Points, in no order, along strands that fork and pass close to each other.
Points whose rows are less than 129 apart are linked; no others are. Some points are linked to none.
q270: 11,-8,16,-50,-12,7,-15,36,18,22,-7,-2,-32,-20,-2,30,-5,4,71,-10,-21,-19,-11,0,36,10,-12,25,-41,-7,38,28,-2,17,-19,2,71,-44,37,16,11,22,-16,62
q605: -70,25,-56,4,-23,9,-7,46,-11,4,-71,34,11,17,-1,39,19,13,5,4,4,8,21,11,-42,-18,-15,52,-20,-48,18,-22,-1,-71,-55,-13,27,62,43,-56,28,34,7,52
q777: -40,-16,76,16,-2,-36,-36,-29,-50,46,43,-17,26,7,-8,-29,-51,-28,-48,-8,-8,10,-8,-32,-11,-37,54,-37,-18,8,-37,-79,-3,-21,20,9,20,1,-27,19,-20,-18,-20,-33
q842: 52,-10,6,5,-36,5,12,-48,-1,-16,54,7,14,11,56,33,-86,-50,12,16,-4,13,0,32,-4,8,14,-19,-15,70,17,51,-53,-2,5,10,30,-85,-42,20,1,-13,-21,-74
q81: 45,-18,38,-32,-29,-7,-27,-14,-6,-5,30,-4,-8,-9,24,17,-51,-19,15,-11,-6,3,-8,6,16,1,17,-7,-21,32,4,17,-14,-10,11,16,37,-66,-20,24,-12,-5,-16,-29
q646: -17,49,-48,9,-40,14,-1,-15,21,3,30,-23,21,13,10,26,49,-24,-24,23,-32,-17,29,-27,-38,-34,27,-6,-1,-48,3,-28,-3,-49,-10,-5,67,20,-31,-32,35,-28,-2,33
q405: 64,-6,23,6,48,12,22,-62,-2,-38,5,4,-2,18,-36,-16,7,44,-36,-18,38,-15,-3,25,35,30,-17,3,23,19,-32,17,-1,39,34,-13,-74,26,-45,-6,-21,2,-11,-21
q420: 28,-7,24,-18,-17,13,1,24,19,-21,-9,5,-10,12,2,11,-24,24,-27,-32,23,6,-25,2,-5,8,-3,15,-4,11,5,-8,-1,12,12,0,-13,-41,2,30,-31,-9,-13,-52
q402: 22,16,-28,-8,-45,26,36,-1,8,-44,-10,19,1,37,40,34,-52,10,-16,-14,2,13,-20,-2,-44,-4,-24,0,-16,49,4,26,-37,3,3,16,-3,-43,-22,37,27,11,-37,-73
q570: -22,47,-48,0,-37,28,17,-10,-17,-8,2,4,18,-17,12,12,48,-14,1,36,-23,-18,35,-6,-39,-22,8,5,28,-20,-6,7,-19,-35,1,-14,39,23,-13,-21,46,-1,5,35
q308: -28,18,-97,27,-13,7,-32,-5,-25,-8,-66,15,-1,-15,-12,41,52,24,3,-2,14,-11,67,-16,-32,0,-22,31,42,-35,0,-4,7,-26,-19,-13,16,46,10,-59,37,16,-1,42
q62: 13,-54,12,3,40,-50,-55,-16,-23,-11,16,7,-39,-32,19,-39,-49,-18,57,11,-4,41,4,-23,33,-31,-33,-51,14,19,-14,47,32,15,10,37,-26,0,-21,10,-12,19,0,32
q560: -16,-5,69,39,20,-14,19,-39,-30,29,41,-25,51,18,-59,-56,23,2,-74,23,5,-27,-17,-14,4,-15,37,-9,-6,-34,-44,-46,-9,-1,2,-4,3,48,-53,-45,-22,-22,-6,-2
q305: -58,-13,92,8,-14,-20,1,58,-54,80,7,0,-3,-20,-20,-41,9,-26,8,7,-5,-13,-42,-19,35,16,16,-20,-27,-23,4,-49,5,4,-10,-23,40,5,54,14,-2,-7,43,24
q233: -42,-9,27,-32,-27,3,2,60,-10,3,-34,29,-9,28,3,5,-32,17,-6,1,-2,9,-47,-22,-39,-36,-12,7,-42,-6,10,-25,-19,-26,-40,22,30,12,27,1,25,38,-20,22
q22: 72,19,6,2,-7,46,59,-60,-3,-38,26,1,30,41,18,26,-27,1,-9,5,16,-27,-16,47,-14,23,-8,-2,11,70,-20,54,-41,23,35,-12,-8,-36,-20,32,18,0,-39,-60
q476: 31,-12,-10,-3,27,6,-27,-31,-18,-9,3,-3,-39,-41,13,16,28,-8,29,-17,27,7,39,20,51,32,-7,-2,66,-2,-13,17,26,25,40,-23,-61,-3,2,7,-15,1,39,11
q700: -49,-13,-41,23,-19,-22,-18,42,15,-14,-29,0,29,30,6,0,10,-7,-40,-4,10,24,7,-11,-61,-39,0,5,-8,-37,7,-43,2,-66,-25,17,-8,11,2,-16,-14,13,8,-38
q650: -47,35,-92,-23,-17,4,17,43,42,-31,-73,46,-22,-7,46,56,-43,17,31,-21,-5,39,35,-4,-48,15,-19,30,-26,34,37,14,-17,-19,-24,5,-16,-9,45,18,35,13,-10,-24
q110: 6,-14,10,17,35,-4,37,-2,32,-30,9,-5,28,25,-43,-36,24,30,-75,-8,32,4,-16,8,1,6,12,19,6,-11,-11,-24,-8,13,13,-8,-70,17,-33,-17,-46,-14,3,-51
q128: -26,-34,46,21,49,-12,30,31,24,19,13,-16,19,7,-53,-49,36,12,-41,1,31,17,-45,5,36,20,10,6,-11,-30,11,-25,24,32,4,-15,-62,25,13,-18,-62,-15,47,-16
q297: 17,-4,16,-15,18,-21,27,14,52,-17,45,-23,17,22,7,-20,-12,-8,-26,6,-35,4,-28,-6,-6,-19,24,-26,-34,13,23,4,11,9,4,13,-5,-21,-33,28,-46,-35,-9,-28
q345: 1,-1,-66,33,9,3,-35,-12,-22,-6,-30,-5,-9,-22,-24,16,72,15,-5,5,6,-17,61,-14,-7,-1,-9,19,54,-48,0,-6,22,6,-2,-16,-3,32,-4,-49,3,0,12,42
q876: 35,3,32,-33,1,12,-14,26,9,26,14,-21,-23,-20,-15,17,40,-7,23,-23,-3,-20,-10,2,57,35,12,11,4,-20,19,-7,32,16,17,-25,39,-26,33,17,-18,-18,23,28
q341: -11,-15,-31,-15,-7,-20,-42,0,-40,-26,-25,23,-28,-23,12,-2,-27,-1,26,3,-1,32,15,-25,-38,-18,-29,-15,19,23,-28,17,-14,-24,-6,25,-1,-1,-19,1,43,39,-12,19
q806: -14,8,-51,-32,-34,-30,-7,28,39,-41,-24,30,-22,26,41,41,-72,-5,38,-22,-8,58,21,-36,-51,-32,-17,-7,-57,12,16,7,-22,-44,-22,49,31,-48,-15,21,46,14,-35,-29
q149: -44,-19,-37,18,9,-11,-8,64,29,-3,-38,2,12,7,3,-6,14,5,-32,-10,9,28,-4,2,-43,-20,-1,23,0,-23,32,-31,17,-22,-21,6,-40,6,33,-7,-43,-1,21,-22
q534: -46,7,-61,-29,-13,-28,10,57,43,-37,-41,41,-18,5,48,30,-52,-1,29,-4,-13,53,18,-19,-59,-22,-13,0,-42,20,40,17,-13,-34,-27,26,5,-33,19,24,24,15,-10,-11
q950: 12,21,-68,-23,-9,9,-24,-8,54,-31,-27,2,-22,-13,19,53,-16,11,48,-33,-24,-21,49,-22,-1,10,-23,10,-17,16,17,33,-10,9,-2,12,40,-38,6,20,27,19,-43,-13
q764: 1,-20,8,-4,20,-11,-31,0,-26,12,-9,-8,-36,-21,-21,-26,7,14,41,15,-17,-2,-7,-29,14,-32,-44,-17,15,-24,-11,32,24,41,-15,12,4,18,1,-19,10,17,-5,72
q699: 61,24,9,-14,19,-5,19,-37,35,-6,55,-38,13,0,-12,-3,40,-14,-13,1,-21,-26,12,16,33,25,43,-17,12,-4,-3,-5,14,-3,31,-30,6,-5,-34,8,-24,-51,14,-13
q643: -19,-28,45,35,7,-33,-43,-46,-40,-1,31,-10,24,14,-17,-46,-39,-12,-57,-5,10,12,5,-24,-21,-47,23,-33,6,-5,-53,-50,-2,-26,19,27,-29,24,-52,-4,-26,-4,-16,-42
q114: 25,-37,10,-6,37,-20,10,-28,-19,-10,19,2,-13,-3,0,-28,-49,23,53,23,-20,-7,-36,24,56,2,-62,-17,-4,52,14,90,18,74,-13,18,-39,-11,-26,16,-12,34,-14,41
q662: 80,-10,69,-15,11,-13,-41,-49,22,3,57,-35,15,9,-11,-11,-51,-5,-5,-29,-15,-3,-13,8,54,1,23,-25,-32,15,4,7,32,3,27,11,7,-39,-52,12,-54,-36,-9,-29
q25: 52,-53,29,-14,15,-31,-72,-27,-12,-17,21,3,-25,-21,16,-11,-73,-9,48,-15,-6,29,8,-5,47,-20,-22,-28,-19,28,2,51,20,11,12,40,-1,-44,-34,21,-30,7,-19,0
q692: -47,-18,7,-21,2,-23,-39,91,22,27,-52,18,-40,-7,0,18,-2,-11,37,-22,18,49,3,-8,-15,4,18,23,-41,-37,38,-53,18,-43,-33,3,9,-7,71,-2,-3,11,38,29
q473: 12,18,-26,-24,-6,21,-8,-12,-10,-4,-4,3,-25,-42,9,17,40,-1,40,8,-9,-21,36,-2,18,7,1,10,35,-10,-1,29,0,7,16,-18,27,-8,10,2,21,0,7,42
q196: -38,-14,10,-47,2,-32,-19,83,34,11,-37,28,-45,-2,5,19,-34,-3,66,-5,-5,36,-5,-17,-16,-14,10,13,-59,-20,46,-12,5,-31,-37,20,43,-21,57,14,21,25,8,50
q27: -32,-7,21,26,22,-3,48,-6,-39,7,16,-1,39,-12,-12,-52,47,-11,-33,50,5,-16,-1,35,0,9,17,7,27,-11,-19,-6,-5,3,11,-24,-57,39,-8,-15,-21,-4,48,8
q636: -56,37,-64,-18,-34,6,-9,45,27,-18,-65,39,-7,18,14,65,4,13,16,-18,13,29,38,15,-30,-4,7,53,-26,-29,19,-42,-7,-87,-37,-23,20,38,54,-31,40,23,9,18
q466: 51,12,55,-7,17,25,37,-52,-45,-3,31,-1,7,1,-20,-26,20,21,-16,25,8,-40,-17,26,24,5,4,-6,32,10,-40,27,-11,31,22,-14,-13,27,-42,-15,10,-5,-8,28
q454: 24,-19,68,-4,-7,30,-33,28,-21,32,-13,-9,-27,2,-57,-4,33,32,-24,-29,37,-10,-37,-22,36,12,-3,19,0,-45,-4,-40,15,22,0,-12,36,18,32,-24,-13,2,5,23
q934: -9,13,-81,-34,6,-15,-23,-3,32,-34,-12,11,-17,-14,22,31,-50,10,67,-18,-32,12,39,-36,-15,-9,-37,0,-31,30,12,61,-25,-3,-11,39,61,-39,-13,12,56,42,-50,13
q941: 49,-2,-41,14,2,-5,-20,-51,-18,-64,12,8,-20,-2,16,-3,-48,2,2,-11,-4,19,15,-2,-18,13,-41,-28,34,53,-27,42,-16,4,22,10,-41,-2,-59,20,19,12,-36,-47
q321: -37,-22,84,22,51,-30,55,9,0,49,36,-20,29,7,-52,-80,28,-4,-21,22,13,-4,-50,0,64,27,17,-27,-29,-26,-1,-23,19,39,1,-25,-44,41,1,-10,-45,-18,56,10
q572: -8,13,-67,-15,-3,19,28,-1,0,-34,-36,29,-14,-22,37,30,-21,14,28,1,-9,0,12,14,-27,27,-30,14,21,65,18,58,-23,27,4,-1,-25,-16,18,31,27,23,-14,-23
q449: -36,-11,14,1,-19,-25,-19,48,22,2,0,-6,16,30,2,-9,-9,-13,-47,-12,-1,21,-18,-33,-42,-41,18,-12,-31,-30,8,-61,2,-51,-17,23,22,-1,2,7,-19,-5,-5,-26
q493: 4,30,-9,-24,-34,26,16,-12,-29,-1,13,5,0,-30,29,12,21,-21,19,27,-11,-18,15,7,-13,-3,23,-2,31,8,-16,15,-30,-24,18,-15,36,-10,-3,4,42,-3,7,20
q955: 17,10,-9,-15,-6,9,27,-7,30,-22,36,-19,12,31,6,1,-6,3,-30,7,-41,-12,-32,-14,-29,-36,7,-11,-23,12,6,7,-11,9,-3,19,19,-2,-38,12,2,-8,-34,-6
q604: -9,4,-4,-31,-28,-12,-16,35,28,-4,9,-7,-6,-2,20,15,-1,-23,-2,-6,-17,13,0,-22,-20,-12,30,-10,-20,-11,17,-28,-5,-44,-2,4,38,-27,4,21,-2,-14,5,-8
q108: 35,43,-81,8,-13,26,-15,-60,72,-35,-18,-17,-3,3,15,60,1,-1,34,-26,-25,-57,72,-21,6,29,-24,-3,1,19,-1,40,-10,26,14,0,39,-31,-6,22,35,10,-56,-54
q438: -30,32,-5,-13,-35,0,7,4,10,17,40,-20,18,-2,24,8,14,-41,-9,22,-45,-9,0,-23,-34,-29,43,-16,-14,-17,3,-30,-9,-49,-4,3,61,-1,-14,0,28,-24,1,19
q744: -15,-14,28,12,18,11,38,39,25,0,-6,3,21,10,-40,-23,25,25,-66,-16,54,7,-45,16,7,29,14,41,13,-9,7,-33,2,17,19,-18,-49,4,20,-3,-50,-16,22,-46
q531: 33,19,9,-3,-25,23,36,-37,34,-15,57,-23,22,47,17,16,-34,-1,-49,-4,-29,1,-49,-5,-36,-26,19,-9,-35,25,-11,-8,-17,6,10,32,11,-26,-55,12,7,-18,-41,-53
q403: 59,4,38,-13,1,-18,-12,-18,59,-9,59,-40,19,32,-2,-3,-41,-5,-29,-28,-32,9,-23,-10,12,-13,28,-23,-46,5,10,-14,26,4,13,18,20,-45,-48,20,-53,-50,-27,-50
q593: 10,22,-63,11,11,25,-1,-24,-3,-14,-26,6,-15,-26,-8,28,65,23,9,2,-6,-37,52,-3,4,17,-10,23,50,-8,1,13,11,36,8,-21,-2,28,11,-14,19,-2,-3,33
q332: -6,15,-23,-1,6,58,26,36,17,23,-60,19,-13,0,7,38,29,37,-20,-43,52,-4,-9,38,7,49,10,68,28,18,26,-26,10,38,7,-13,-40,5,94,13,-15,-8,7,-12
q189: -70,11,-28,22,-10,-11,-16,37,-33,28,-42,11,15,-15,-2,-17,35,-14,23,39,-14,0,26,-9,-49,-37,-26,9,-4,-59,3,7,10,-35,-48,5,29,40,23,-40,14,25,22,73
q104: 64,-1,8,-3,7,13,29,-60,-9,-38,41,4,14,5,21,7,-41,-13,18,15,-6,-26,-4,53,21,21,-13,-13,8,74,2,75,-32,23,25,-5,-20,-32,-42,21,-2,7,-25,-27
q398: -37,21,-54,-6,-3,35,-2,45,1,32,-83,27,-30,-20,13,50,19,19,5,-37,35,19,12,30,-7,30,6,70,17,8,33,-23,4,3,-16,-2,-41,21,102,-11,6,8,20,27
q523: -30,-18,65,37,48,-38,36,-18,-22,42,33,-26,29,16,-43,-98,13,3,-10,54,-21,-16,-25,-10,18,-48,0,-51,-30,-28,-22,-3,16,34,-24,0,-27,58,-23,-23,-29,-9,10,39
q354: -48,10,-89,-7,14,2,24,13,-17,-18,-38,29,-9,-35,29,1,-9,15,27,25,-23,14,-2,9,-38,15,-39,13,28,61,18,57,-4,33,-12,6,-45,16,28,14,35,29,3,26
q397: -18,-38,-4,21,21,-22,-32,14,-26,-7,-19,-3,3,11,-28,-34,10,12,-26,4,5,10,-11,-26,-29,-46,-25,-11,12,-23,-18,-12,13,-2,-17,25,-19,35,-9,-27,-13,21,-5,9
q153: 23,31,-58,5,-4,43,13,-27,59,-15,-52,9,3,-24,39,65,5,-1,50,-22,5,-50,65,28,16,62,-5,27,15,45,21,40,-3,38,20,-15,4,-46,62,44,9,-5,-20,-56
q994: -68,-26,-2,32,0,10,-3,84,16,20,-54,10,21,23,-24,-4,5,21,-55,-28,46,22,-42,8,-31,-2,5,53,-14,-39,35,-49,1,-36,-32,0,-22,20,55,-31,-37,12,13,-27
q211: -22,-43,-7,25,47,-57,-42,-8,-28,0,8,2,-19,-27,11,-57,-10,-34,40,32,-6,28,15,-23,1,-49,-30,-54,25,-3,-25,33,38,6,0,26,-36,28,-14,-6,-11,21,13,48
q635: -12,1,14,-49,-12,7,-13,64,21,12,-37,20,-42,0,-6,34,-10,20,47,-18,-9,-1,-17,-8,6,0,-7,28,-43,-22,38,-7,0,-7,-34,0,57,-8,49,8,27,28,-13,59
q317: -4,-15,-41,18,44,-19,-33,-27,-14,-16,8,-9,-26,-44,5,-17,39,-20,29,10,1,16,49,3,24,-1,-13,-19,60,-16,-13,21,32,11,22,-9,-63,22,-17,-14,-18,2,41,36
q220: -8,-10,-48,-39,3,-45,-32,19,30,-29,-8,18,-20,-5,24,13,-64,-5,58,-8,-23,47,24,-45,-37,-40,-21,-15,-43,14,5,36,-13,-28,-14,59,54,-36,-14,12,49,31,-39,22
q313: -20,-47,70,-14,10,-4,-17,30,-43,40,-2,3,-38,-25,-4,-12,-8,-6,21,-3,27,25,-38,-6,44,16,-6,-13,6,-12,-2,-7,19,38,2,-2,-31,-11,41,7,-25,19,47,17
q689: 58,11,-18,10,-26,14,13,-68,35,-17,67,-25,25,29,42,43,-73,-41,14,3,-35,6,-9,18,-18,-11,1,-13,-32,57,9,50,-37,8,10,18,27,-67,-63,13,13,-16,-48,-66
q843: -32,19,74,19,-20,-4,5,50,-44,71,16,-5,22,-13,-32,-33,44,-28,-20,4,-11,-32,-26,-17,25,24,25,-3,-4,-38,-6,-60,5,-17,-2,-29,65,23,28,-5,4,-35,35,27
q727: -4,-28,31,-1,1,35,-27,44,-17,27,-50,7,-36,3,-42,18,16,43,-19,-42,53,10,-36,-8,12,13,-18,41,10,-31,4,-37,8,27,-11,-4,-10,16,53,-29,-12,23,4,13
q774: 24,25,-16,6,-6,-14,0,-8,39,1,47,-40,27,5,-12,-7,58,-29,-39,3,-27,-15,17,-6,0,9,53,-14,15,-30,0,-44,14,-37,20,-25,25,7,-23,-5,-18,-58,26,-18
q880: -30,-7,8,-3,-6,25,-9,79,19,18,-59,18,-21,19,-18,20,3,37,-29,-43,43,17,-37,1,-13,9,-2,54,-12,-23,32,-49,-1,-16,-29,-9,-7,16,63,-16,-11,16,1,-1
q519: -26,14,-67,21,13,-4,-15,-26,-23,-20,2,3,-6,-62,21,-19,40,-29,35,39,-17,10,62,6,-10,-2,-5,-8,58,-4,-14,40,4,-10,26,-17,-28,20,-12,-11,14,7,39,41
q835: 72,-34,60,-14,24,-21,-51,-47,6,2,47,-23,8,-2,0,-16,-62,-8,38,-11,-16,1,-8,18,79,-13,-11,-25,-35,30,26,56,33,22,11,25,0,-39,-45,11,-52,-5,-9,3
q260: 32,24,-52,14,4,23,-3,-43,51,-35,-31,1,12,-12,27,54,-17,-3,51,-25,-16,-66,59,11,26,48,-42,14,-2,59,12,63,-6,52,6,0,5,-58,18,28,15,17,-50,-59
q131: 28,-28,42,-18,-37,-17,0,-13,-19,1,41,24,6,1,55,24,-96,-42,3,10,-3,18,-12,24,8,9,28,-13,-37,63,24,30,-43,-6,-16,25,54,-99,-25,27,-16,-9,-12,-60
q515: -19,-17,-9,32,-25,-30,-55,-35,-29,-8,11,-10,19,25,6,-15,-23,-23,-48,-3,0,23,16,-31,-55,-59,11,-29,8,-19,-51,-53,-7,-58,1,39,0,11,-49,-15,10,7,-18,-35
q897: 61,3,-32,21,14,7,11,-56,-10,-63,1,13,-4,3,19,11,-52,6,16,-13,1,-9,17,26,5,41,-53,-13,22,79,-7,67,-18,36,21,-3,-51,-23,-44,32,10,15,-43,-61
q474: 18,-17,59,27,39,-1,24,-55,-30,0,30,-9,32,24,-65,-61,9,33,-65,24,13,-20,-23,-10,15,-19,10,-11,-4,-19,-50,-14,-12,25,2,1,-33,64,-65,-51,-15,-4,-13,15
q385: 55,33,-9,-5,-13,41,38,-21,51,-24,14,-19,17,47,-12,32,31,27,-38,-21,-1,-44,-6,11,-2,16,11,17,-5,7,5,-8,-3,23,16,-14,23,-13,-6,21,-4,-18,-41,-38
q255: -27,5,-76,-4,-11,-10,-45,8,-29,-20,-60,22,-22,-18,-2,24,11,13,18,-15,12,24,43,-18,-47,-7,-28,10,29,-5,-19,-4,0,-39,-17,6,-7,19,3,-29,44,35,-3,21
q885: 2,-3,41,9,60,-38,49,-31,7,17,49,-26,25,13,-15,-83,14,-3,-5,58,-40,-16,-15,2,27,-30,20,-51,-26,-5,-15,15,13,23,-14,-1,-40,47,-56,-15,-26,-22,11,47
q282: 62,12,47,-24,17,2,4,-14,4,19,37,-26,3,-16,-13,4,39,-17,14,-15,7,-28,-4,27,75,52,26,-3,22,-4,3,2,30,9,45,-35,15,-24,1,20,-26,-40,39,5
q620: 37,2,19,-23,14,33,31,-24,-27,8,3,2,-11,-18,3,14,26,14,43,9,9,-40,-8,39,52,34,-22,20,34,21,0,54,11,63,20,-21,-9,-15,21,13,4,10,4,41
q856: -34,-37,42,-14,0,-16,-28,65,-16,32,-25,5,-32,-18,-4,-7,0,-9,11,-8,20,28,-23,-14,4,3,8,1,-13,-24,13,-36,14,-3,-13,3,-5,-13,50,4,-22,12,40,13
q263: -96,-1,-20,11,-14,-20,-6,63,-28,26,-64,30,22,13,6,-6,-2,-9,17,22,-2,12,-2,9,-64,-38,-19,20,-40,-48,11,-15,1,-65,-67,12,22,52,48,-35,10,48,21,49
q779: 32,-12,24,-52,-24,-1,-18,11,-3,12,16,-1,-14,-30,18,30,-19,-22,53,-7,-5,-8,0,15,35,18,13,11,-21,22,20,28,-17,-5,7,0,62,-68,12,22,5,5,-2,11
q768: 32,13,35,-13,-9,35,47,-36,-31,-18,30,4,18,20,-3,-5,0,15,-39,16,5,-30,-39,20,-14,-3,9,1,20,34,-33,12,-31,17,22,-2,-2,8,-28,3,18,1,-22,-9
q395: 8,-3,-48,26,-33,-16,-44,-29,12,-21,5,-22,11,39,-11,12,21,0,-50,-11,-5,12,24,-38,-47,-50,7,-12,11,-46,-24,-48,3,-50,-4,23,20,14,-45,-37,10,-5,-24,-22
q905: -6,7,25,19,1,-32,-14,-17,7,18,52,-42,34,14,-17,-25,26,-31,-50,3,-28,-11,1,-22,-10,-19,51,-29,-1,-31,-21,-64,13,-34,8,-2,25,14,-42,-17,-26,-43,8,-15
q709: 32,25,9,-20,-51,46,30,3,0,-4,-15,12,20,32,25,31,19,7,-17,-14,64,8,-4,32,-19,46,34,8,42,14,-20,-30,-30,-42,42,-28,31,-36,53,40,21,-32,10,-66
q17: 5,-31,13,-9,24,-16,2,-12,-27,18,12,-7,-31,-21,-2,-37,-28,19,70,35,-25,-5,-37,1,47,-20,-59,-24,8,10,-3,78,21,73,-22,14,-16,3,-1,6,14,29,-3,76
q982: 9,5,49,1,-17,24,-7,54,13,23,-4,-5,7,20,-47,-2,41,20,-56,-32,34,-20,-49,-10,21,28,24,30,-1,-37,8,-62,7,-15,2,-25,58,17,34,-5,-6,-19,7,0
q100: 42,26,-42,8,-43,24,14,-58,47,-16,46,-27,1,46,35,46,-42,-22,-12,-9,-35,17,-15,-13,-43,-27,-3,-17,-30,23,-4,7,-26,-9,12,27,21,-46,-59,18,37,-18,-49,-68
q137: -9,32,0,-21,-63,37,22,28,15,-4,-10,13,12,49,14,40,13,12,-45,-18,28,0,-27,0,-29,-4,19,23,-12,-13,0,-56,-25,-59,-3,-8,44,3,20,3,37,1,-16,-31
q94: -49,24,-43,-17,-27,16,-11,59,9,16,-76,34,-12,-14,13,50,15,2,16,-20,32,37,30,34,-21,23,26,63,-9,-18,29,-48,1,-66,-22,-21,-6,18,89,-17,15,10,39,20
q556: 4,38,-53,2,-15,60,25,8,45,2,-78,25,-4,1,30,62,28,32,3,-37,38,-18,34,40,-4,54,13,53,30,22,23,-24,2,13,8,-20,-9,6,99,29,10,-18,-10,-33
q464: 32,-9,-38,22,-37,-4,-53,-18,9,-14,-15,-19,-4,32,-35,30,43,34,-50,-23,23,-6,36,-34,-11,-18,10,9,29,-62,-9,-56,10,-30,2,-5,30,19,-21,-47,-1,-9,-21,-10
q12: -4,6,-15,4,51,-27,49,-19,24,-11,41,-24,23,-5,-5,-58,45,-11,-3,59,-48,-12,11,11,9,-21,19,-29,-5,-7,2,23,16,14,-2,-12,-44,38,-42,-6,-26,-23,20,38
q214: -37,-15,92,37,43,-33,12,-40,-36,52,47,-26,45,19,-58,-85,-14,-2,-46,22,-10,-14,-28,-24,17,-42,33,-43,-37,-18,-33,-41,4,20,-4,1,-3,55,-40,-21,-32,-18,-14,5
q371: -16,18,22,9,-39,28,19,31,13,11,13,-8,33,45,-23,6,30,11,-76,-11,18,-17,-46,-11,-19,-5,26,25,-11,-30,4,-66,-14,-38,-6,-9,48,23,1,-15,9,-11,-12,-19
q805: -41,-23,-45,-8,22,-26,-16,30,-30,-9,-43,26,-25,-20,13,-13,-24,11,28,14,-7,35,-15,-15,-40,-14,-51,-5,16,34,-1,37,6,14,-25,26,-33,8,14,2,23,39,-6,32
q366: -43,-26,97,19,-10,8,14,37,-52,75,8,-10,-22,-19,-36,-52,16,7,22,16,7,-6,-59,-14,40,2,-17,-22,-16,-43,-4,-22,13,48,-26,-19,10,20,59,-13,-2,9,41,44
q55: 5,30,0,-20,-76,23,27,20,14,-5,-11,18,5,37,40,40,-16,-9,-25,-12,40,27,-6,8,-35,17,32,2,-2,9,-3,-44,-37,-61,17,-13,22,-42,22,33,26,-19,3,-82
q693: 9,19,-65,-15,-33,19,24,-2,7,-44,-33,28,-8,7,43,49,-54,8,29,-12,-4,11,12,-2,-34,18,-40,8,-11,63,15,54,-41,7,-6,10,5,-43,-6,37,49,28,-42,-57
q231: 40,-2,-2,21,3,-8,-15,-77,-29,-41,51,-3,-5,-2,17,-19,-46,-18,-12,11,-16,5,9,5,-15,-14,2,-45,33,39,-45,17,-21,-19,29,15,-33,16,-79,2,16,-2,-22,-24
q793: 2,20,-72,-2,8,20,-17,-14,40,2,-60,18,-39,-50,41,62,-7,2,63,-42,12,-15,69,14,20,67,-10,34,21,40,15,32,8,47,15,9,-30,-45,62,27,8,5,0,-22
q989: -11,20,59,29,-9,14,12,57,-21,64,12,-10,6,-17,-39,-29,79,-4,-7,17,-15,-28,-25,-5,43,31,6,10,3,-62,17,-33,24,9,-16,-39,58,33,43,-23,3,-38,45,59
q541: -60,-8,7,42,5,-12,-21,24,-49,52,-17,-9,0,-39,-11,-35,58,-25,33,45,-8,3,27,-4,-7,-19,-23,-3,19,-72,-7,6,25,1,-33,-4,-1,32,26,-37,-10,9,49,70
q201: -19,37,-82,-12,-23,31,6,23,54,-15,-72,27,-16,-7,31,62,7,21,16,-33,9,5,48,12,-23,24,5,39,6,11,29,-17,-9,-14,-5,-15,-9,3,64,17,20,2,-8,-28
q781: -31,-7,1,17,44,-29,44,23,24,24,26,-28,28,-10,-16,-66,62,-17,6,60,-41,-3,-8,9,20,-15,8,-18,-14,-38,22,8,38,28,-17,-15,-29,39,8,-8,-37,-26,49,54
q106: 55,-5,61,-5,42,13,36,-63,-6,-19,32,-1,19,24,-46,-43,-5,38,-51,5,21,-22,-33,17,31,8,7,-6,-7,14,-38,14,-13,32,23,-4,-46,34,-65,-16,-17,-3,-15,-1
q967: -36,4,42,40,2,7,18,29,-44,55,2,-11,8,-23,-32,-41,70,-3,3,46,-9,-17,-4,5,17,-1,-13,5,15,-66,0,-9,20,21,-29,-23,2,39,23,-37,-9,-11,45,58
q658: 31,9,-4,-16,-35,31,29,-25,-12,-26,17,7,4,17,27,25,-23,-4,-15,5,5,-8,-17,13,-29,0,7,-6,15,44,-16,22,-41,-7,23,-1,4,-23,-18,25,26,5,-21,-44
q210: -10,4,74,13,46,-12,69,-16,-28,35,37,-8,39,-8,-31,-66,50,-10,-27,41,15,-19,-17,29,56,37,28,-9,4,-17,-21,-14,3,15,18,-36,-47,42,-14,-12,-22,-27,58,21
q20: 12,-17,30,31,21,-19,-27,-68,-51,-20,41,-2,11,2,-9,-49,-39,-8,-35,18,-13,2,1,-9,-12,-38,4,-44,22,17,-58,-8,-7,-12,17,26,-38,46,-75,-17,3,3,-20,-1
q569: -22,-10,18,6,12,-13,-30,3,-43,27,6,-8,-29,-46,-5,-28,35,-20,47,32,-11,4,22,-17,25,-22,-19,-20,33,-42,-14,17,23,16,-6,-4,-2,12,3,-22,3,5,34,72
q936: 41,-18,-7,3,33,-8,20,-54,-28,-37,32,14,-8,-17,19,-16,-46,0,48,22,-10,-17,-5,49,50,29,-49,-17,18,75,11,97,-6,46,14,2,-48,-9,-48,17,-1,30,-14,17
q973: 21,-5,-39,-7,23,12,-16,-20,6,-9,-17,8,-40,-44,31,40,5,-4,48,-28,18,2,41,23,39,47,-14,16,43,26,8,37,18,43,30,-10,-52,-35,30,28,-12,8,19,-7
q274: 48,0,3,10,41,1,40,-32,41,-51,6,1,13,32,-28,-24,-5,44,-54,-23,23,-1,-2,15,6,18,-11,8,-7,20,-16,7,-7,38,20,-7,-81,4,-52,7,-40,-13,-20,-60
q379: -14,0,69,14,26,-48,-18,-31,-21,42,62,-33,27,-4,-13,-37,-16,-38,-31,-2,-24,-10,-4,-16,24,-7,61,-47,-5,-1,-26,-62,14,-18,27,-8,14,12,-41,8,-32,-48,15,-19
q501: -34,-33,80,9,16,5,18,29,-40,65,15,-10,-12,-22,-19,-25,21,-12,16,3,27,19,-51,3,65,35,-3,-14,15,-34,-4,-14,29,56,2,-24,-39,13,55,-7,-21,10,73,29

A fork is a point with three links. Follow the links from the first point to the second and name the forks in between, in order.
q313, q556 | q541
q570, q905 | q658 q104 q643
q781, q897 | q106 q658 q104
q515, q321 | q643 q104 q658 q106
q27, q646 | q106 q658

Follow the links from the first point to the second, and from the first to the third. Name the last point that the two ways share.
q941, q604, q605 | q104
q779, q201, q643 | q541
q110, q438, q366 | q658
q12, q805, q231 | q658

A fork is a point with three links, a tip a point with one. Leave the first point through the second and follow the links. Name the first fork or tip that comes.
q982, q454 | q658
q806, q220 | q519
q260, q108 | q541
q570, q646 | q709
q856, q692 | q211
q106, q405 | q27
